Each row is a point on a landscape with many peaks, with its height.
From any point a climber steps to the highest of the 2 points nearest to it. It stops when none of these is higher. Distance is the straight distance between rows; heights are no part of it.
Z895: [-36 -10  17  10  10  28  18   3 -23  -3 -17  11 -13  13 -19  12 -36 -14
   3  15]  (h 4.39)
Z284: [ 19 -14 -22  19 -51   7  14   1   0   0 -26 -16 -25  30  -6   4  -9   1
  -9   1]  (h 2.62)
Z250: [  2  -9 -10 -62  -9  -2   6   2 -30  10  -7 -18 -24  19  -9 -26 -18   0
   8  -5]  (h 3.99)
Z148: [ 37  18 -13 -20 -19 -16  16  24  -2  18  13 -10 -19 -22 -23  -8  16  42
  -6 -20]  (h 2.51)
Z893: [ 13   6  -4  35 -28  37  14  20   5  -4 -21   4  -1   6 -10  10 -23  -7
 -12   2]  (h 7.36)
Z583: [ 20  27   9  15  19  23  19   6  24  11  -6  -1   7 -12 -12  15  12  10
   5 -21]  (h 6.00)
Z566: [ 13 -30 -20  30 -18  -3  23  -2   0  -4 -32  -7 -17  18   1  -2 -31  -9
 -23  -1]  (h 2.41)
Z472: [ 27 -14 -17  50  -6 -13  26  -6  12   1 -16  -1   4  -6  -2  -1  -9   8
 -19  -9]  (h 2.25)
Z889: [ 33  12  -1   4  11 -16 -10   7 -21   4  10   1 -15 -31 -24  10   8  14
 -29   4]  (h 5.63)
Z407: [ 31  31  -1  23   5   5  14  26  25  -4  -3   9  16 -23   0 -18   0  13
 -15 -20]  (h 5.58)
Z721: [-42 -16  18   9   6  53  12   6 -27  -9   2  -7  -5   6 -11 -15 -29 -16
  34   5]  (h 4.07)
Z791: [ 40  54  -8 -50  -8  10 -24  17   4  18  -5   5 -22   4  -7   0  10   6
 -26  -5]  (h 0.50)
Z680: [  8 -15  13   3  27  -3  10  -5   4  28 -11   0 -27 -12 -28  44  -4  20
 -12   3]  (h 3.49)
Z134: [-15   9  29   9  21   1  20   5  -9 -10  24  11  13 -39  -2 -23  -8  24
  21 -15]  (h 3.39)
Z601: [-34 -14  28   8  11 -31  -4  -4 -10  11  24  41  23 -45  12   3 -17  16
 -29   8]  (h 2.68)
Z479: [  7  18  -4 -18  16 -19 -23 -11 -35 -33  11   2   2  20   2 -10  -2 -36
 -10   6]  (h 6.12)
Z672: [  4   8 -11 -22 -12 -14 -15  13 -25 -12  -5  -4  -6  -1   5  -6 -10 -18
 -38  22]  (h 1.24)
Z948: [-13  -3  26   4  31 -11  19 -19   6  19  12   4 -18 -15 -34  37   7  30
  21  -9]  (h 3.78)
Z820: [-24 -15 -18  24 -50   5   1  24  -7 -30   2  -9  24  -3  12 -27   6 -12
  -1   6]  (h 3.42)
Z981: [ 14 -15 -19   3  20 -10  -3 -14 -32 -31 -15 -25 -13   7  11 -19 -13 -29
 -16  15]  (h 4.84)
Z704: [ -7  -6   2  26   8  18  -4  -1  14   5 -22 -11  -5  -6   7  48  15  -1
 -22  25]  (h 5.66)
Z333: [ 32  23  -1  -3  -2  17  -7  -8   4 -18   9 -25 -10  26 -23  11  29  -8
  50 -20]  (h 5.80)
Z649: [ 14  18   0 -23  -1  23 -15  -5  19 -21  17 -48   7  23  -2   9  50  -7
  49 -16]  (h 6.29)
Z523: [ 27  32 -12 -27  -8 -19 -47   6   8  19  -1  28   4  13  24 -11  -1 -16
 -33  17]  (h 0.83)
Z843: [ 25  46  -6   0 -32  23   0  23  11 -16   8   9  21  10  -2 -20   4  -5
  13 -20]  (h 6.21)
Z287: [-20 -23  11  17 -20  36   7  11  17 -10  11  -9  28  14  -4 -30  -6 -15
  66 -23]  (h 3.40)
Z885: [ 11  38  12 -37   5  34 -17   2  21  -1   7 -24   4   7   1  11  40  13
  36 -16]  (h 7.07)
Z293: [-11 -10 -11  19 -54  11   1   5  -6 -29  13  -5  26  29  10 -30   5 -25
  30  -6]  (h 3.66)
Z953: [ 30   9 -22 -18 -26 -24  16   1  25  28  18  -9 -11   0 -24   6  23  50
  11 -36]  (h 2.38)
Z449: [ 25  26  -6  22   3  17   3   5   0 -12 -14  23   7  20   9  -4 -19 -33
 -16   1]  (h 5.74)
Z16: [ 46  16 -17   7  11   0  11  14  28  -7   1   5  25 -18  27 -44  14  18
 -10 -31]  (h 5.21)
Z168: [-25 -24 -13  11 -28   8  -1  21 -12 -18  -4 -24   3 -17  20 -14   8   1
 -21  20]  (h 3.16)
Z216: [ -5 -35  -4  13  46 -51  -1 -37   2  -1   3   8  12  -9  25  -4  11  -3
   1   3]  (h 4.60)
Z841: [-32 -34 -17 -32  -1 -20  -5 -15   7  30 -10   2  -7   4   7   5  -7   7
  -7  15]  (h 2.20)
Z325: [ 12  29  -3 -26 -29   3 -24  29  -3   2  -3  19   9   8  11  -4   2  -4
 -36  16]  (h 0.97)
Z88: [-10 -12 -21 -18 -16 -32  -3  -6  36  36   5  14  17   7  11   4  20  29
   2  -5]  (h 2.72)
Z454: [ 13  18   1  24 -13  34  17   8  28  15 -21  15  -5  18  -7  24  -6   3
   2 -10]  (h 6.62)
Z272: [-24 -15  20   9  12  46  11  11  -1  -8  14 -27  16  -3  -9 -31 -15 -20
  69 -18]  (h 3.54)
Z86: [ 15  26 -12 -52 -25   6 -28  24   1   0  -4  -9 -16   8   6   9   7   8
 -22  10]  (h 0.72)
Z788: [-29 -13  12   5 -21  15   0  -2  -8 -15  27  -1  22  30 -18 -13  -2 -29
  71 -21]  (h 3.64)
Z199: [-17 -28 -16 -43  28 -46 -10 -39  29  44   2  10   4  12  16  -5  11  20
   9   6]  (h 4.06)
Z884: [ -2  -3  -9 -36  -1  11   1  -5  -2 -17 -10 -23  -4   6  19 -25   4 -15
  -2   3]  (h 4.59)
Z286: [ -5   5  19  21  22   6  10  -3 -24 -22  13  -3   1  -6 -36   4  -7  -4
  32  -8]  (h 5.84)
Z92: [  3 -22 -14 -53   5 -27 -23 -11   5  35 -17   6 -17  25  11  10  -8  -3
 -14  19]  (h 1.66)
Z726: [  5 -40  14   7  41 -24   0 -26  -7  31 -10  -4 -25 -26  -5  30  -4  10
 -26  19]  (h 3.15)
Z96: [-12  -9  -7   0 -15  -7  11   3   6  -4   1   3   1   6   1   9   2   9
  10  -9]  (h 1.85)
Z525: [ -5  10   0  16 -20   1  -7   8 -17 -23  10  -3  10   1 -12  10  11  -7
  -2   5]  (h 1.63)
Z19: [  3  -8  -9  -2 -19 -23  15   1  29  28   8   9   9 -14  -7  -1  21  52
   5 -24]  (h 2.42)
Z794: [ 26  66   3   1 -21  24 -11  26  -8 -18  18  15  -4  13 -24  10  11  -9
  10 -10]  (h 5.67)
Z873: [ 33 -16 -14  14  10  15   7  -4 -19 -30 -29 -38 -23   4  -4 -14 -13 -13
 -11   6]  (h 4.58)
Z664: [  8  39   5 -18 -14  22   1  18 -13   0   6   6  -5   6 -26   2  -2   2
   5   4]  (h 5.16)
Z849: [ 29  22   1  47  -2  23   8  23 -13 -15 -13  10 -25  -8 -23  11 -28  -6
 -31   7]  (h 6.70)
Z556: [ 35  33 -13  -4 -33  24  -8   6 -16 -19  -5 -10 -20  40  -9  -2  -8 -29
   7 -10]  (h 6.20)
Z378: [ 36  12  -5  31  -1  -8 -10   4 -20 -19  -5 -12 -17  -6 -16  19  -5 -10
 -33  13]  (h 6.16)
Z546: [-13 -25 -23 -44  29 -30 -31 -37  31  26 -10 -11  -1  21  25  19  24   1
   0  20]  (h 5.53)
Z415: [ 20  27 -20  -2 -29  -3  -1  22   0 -10   4  22  21   5  24 -42  -9  -3
  -5 -14]  (h 6.90)
Z429: [-65 -16  13   5  -1 -26   7  -7 -15  -7  44   9  17 -26 -12  18  22  15
  36  -7]  (h 4.00)
Z771: [-33  -1  -8  -9 -35   1   6  11  -8  -9  19  12  22  32   7 -17  -4 -27
  37 -12]  (h 4.01)
Z163: [ 21  27 -14 -11 -16  -4 -14   5 -35 -36   3  -1  -2  31  -2 -18   1 -37
  11   1]  (h 6.98)
Z442: [ 19  10  -6 -10  27 -10   6  -2  40  12  -6   4  30 -22  47 -34   9  24
  -7 -18]  (h 4.74)
Z989: [  0  10   2   2 -16   9  -3  16 -39 -18   1 -11 -20   3 -12  -5 -17 -17
 -15  18]  (h 1.45)
Z410: [-13 -20  -6  41   0 -26  17   0   7   0   2  12   7  -5  -5  15  -2  11
  -8  -6]  (h 2.08)
Z176: [ 15  -3  -2 -20  -4 -25 -39   9   7  40 -12  23 -10  17   9  -2 -20  -6
 -33  19]  (h 1.17)
Z416: [-10  -2  15  -8  34   0   9  -4  43  24  -2  11  23 -35  31  -3  12  38
  -7 -10]  (h 4.18)
Z815: [-15 -19 -16 -11  15 -35 -17 -31  40  31   1  25  21  -1  32  -5  10  17
   0   7]  (h 3.26)
Z925: [  9 -24  16  13  49 -31 -24 -29  21  31 -17  22  16 -18  41  -9  -3 -14
 -34  25]  (h 3.51)
Z824: [-23 -54  -1 -20  18 -21  -3 -23  -5  27 -20 -13 -19 -13  14  16  -1  11
 -27  23]  (h 2.69)
Z642: [-21  -9  19  22  19   8  -2   3  27  24 -22  28   4 -13   8  19 -25   7
 -26  23]  (h 5.71)
Z549: [ 16 -15 -36 -28  17 -35 -26 -30  24   8  -7 -37 -10  17  22   9  41  10
  -9   4]  (h 8.15)
Z392: [-19   6  33   9  25  -6  13   3 -20   8  17  28   7 -31  -4  -3 -22  11
 -13   1]  (h 3.10)
Z570: [-52  -9  23  -1   2  -7  15  -7  -1  17  23  31  12 -12  -5  17  -3  18
  24  -2]  (h 4.75)
Z82: [ 29  31   3   7 -19  33  10   4  -8 -16   8   6  -5  41 -27  10   5 -27
  49 -23]  (h 5.42)
Z236: [ -5 -47   9  10  31 -17   4 -20  15  19 -21   6   9 -22  33 -18 -16   2
 -33  13]  (h 3.04)
Z500: [ 31   1 -16 -17 -11 -42   2  -5  -2   8   6 -18 -18 -18 -15  -6  24  30
 -13 -14]  (h 2.66)
Z844: [-16   2  -3   6 -30  12  20  -1  13  -1  -1  27  22  38   5  -6  -9  -4
  36 -19]  (h 4.46)
Z167: [ -9  18   7 -49 -21  20   2  19 -33   5   6  -3 -20  -2 -13 -16 -17   5
  -4   6]  (h 4.56)
Z782: [  3 -15 -18 -14  11 -39 -11 -19  -2   0  -1 -20  -6  11   9  -4  16  -1
  -3   8]  (h 6.19)
Z50: [-15   3   6 -24  -4  21 -19   2  -1 -18   5 -42  -7  11   9  17  31 -11
   6  16]  (h 6.74)
Z18: [-22   9  17   6   3   0  15  -1   6  17  12  32  -5   6 -32  37  -3  14
  23 -10]  (h 4.12)
Z75: [ -5 -30 -18  15  22 -42   0 -41  11 -15  10 -15  12   8  13  14  29   8
  10   0]  (h 5.22)
Z826: [ 32  25 -12  14 -17  11   5  15  -7 -20 -14  21   7  15   3 -39 -32 -21
 -10 -19]  (h 6.24)
Z104: [-28 -17  -5 -38   9  -2 -11  -3  -8 -11   4 -26  -4  -5  17   4  16  -9
   0  19]  (h 5.43)
Z353: [  5 -13 -21   0 -41   6  -1  11 -12  -7 -15 -41 -15   6   4  -3   5   1
 -12   9]  (h 2.86)
Z109: [-45 -14  25  11  22  59   8  16  -2 -15   5  -4  17 -19   9 -30 -31 -18
  39  -6]  (h 3.79)
Z121: [-35  -1  -1  -7  -2 -35  -3 -12 -12 -11  38  -2  10  -7 -10  19  31  13
  15   2]  (h 3.41)
Z899: [ 36  19   0  47   0  18  27   5 -15 -18   7   4 -15  -7 -36   0  -8  -7
  -1 -13]  (h 6.32)
Z576: [-10 -12  13  29  17  33  -5  -2  -7 -19 -15 -42 -19 -20  -2  30  10  -2
 -13  24]  (h 5.03)
Z150: [-22  -1  11   4 -23  26  15  11  -4   3 -11  18  -1  37 -21   8 -26 -23
  34 -13]  (h 4.96)
Z277: [-28  13  13  11   5  33   7   5   6  12 -24  32  -1   9   1  18 -35  -8
  -7  10]  (h 4.88)
Z597: [-36  -1  35   6  28   4   9  -9 -16 -11  21  10   5  -7 -12  18  -5  -6
  29  -7]  (h 5.47)
Z714: [ 15  26  -4   6 -30  39   7  18   0  -3 -12  19  -3  43  -7   1 -15 -29
  23 -10]  (h 5.54)
Z626: [-11 -11 -16 -11 -17 -37  -3  -1 -12 -12  20 -25  -7 -10 -17   8  31  23
  -5   0]  (h 2.95)
Z716: [  7 -26  17  18  46 -46 -19 -30  -2   4   7  23  10 -27  18  -6  -6  -9
 -31  17]  (h 4.03)
Z498: [-29  -9  23  32  12  16  -6   5  14   0 -14   0   3 -32  20  24  -6   5
 -33  26]  (h 6.61)
Z818: [ 10  34   5 -18  -3  22 -16   9   6 -15   4 -22  -6  -2  -4  24  40  10
   0   5]  (h 8.37)
Z257: [  6   0 -10  24  13  -6  -8 -13  -4 -26 -13   1   5  10   5  -1  -5 -34
 -11  11]  (h 5.23)
Z777: [-18   3  32   4  28  -1  27  -1  22  14   8  21  16 -50   9  -3  -3  41
   8 -21]  (h 3.72)
Z387: [-24 -48  22 -17  23 -21 -11 -25  -5  38  -5  27   7 -35  36 -25 -25   3
 -36  18]  (h 2.54)
Z270: [ 34  22   4  18  22  18  21   0 -24 -22   4 -10 -14   5 -40 -18  -8 -16
  22 -18]  (h 6.10)
Z90: [-35 -26  38  -8  24 -33 -19 -22  -4  35  26  34  14 -46  31  -2  -9  10
 -35  24]  (h 2.11)
Z970: [ 20 -11  -9  34   9  24  10   6  -8 -18 -19 -58 -22 -11 -16  11   5   1
 -10   1]  (h 4.73)

Where does a climber stop that starts at each point below?
Z272 | Z498
Z387 | Z549
Z392 | Z893

Call two points neighbours if one is among the 2 nearest of the other. Go from one point of each pair to the other, from neighbour to neighbour, staying as high as possible. Name the lowest point that can't be avoided.
Z893, Z549 | Z953
Z415, Z549 | Z523
Z818, Z163 | Z82
Z498, Z415 | Z873
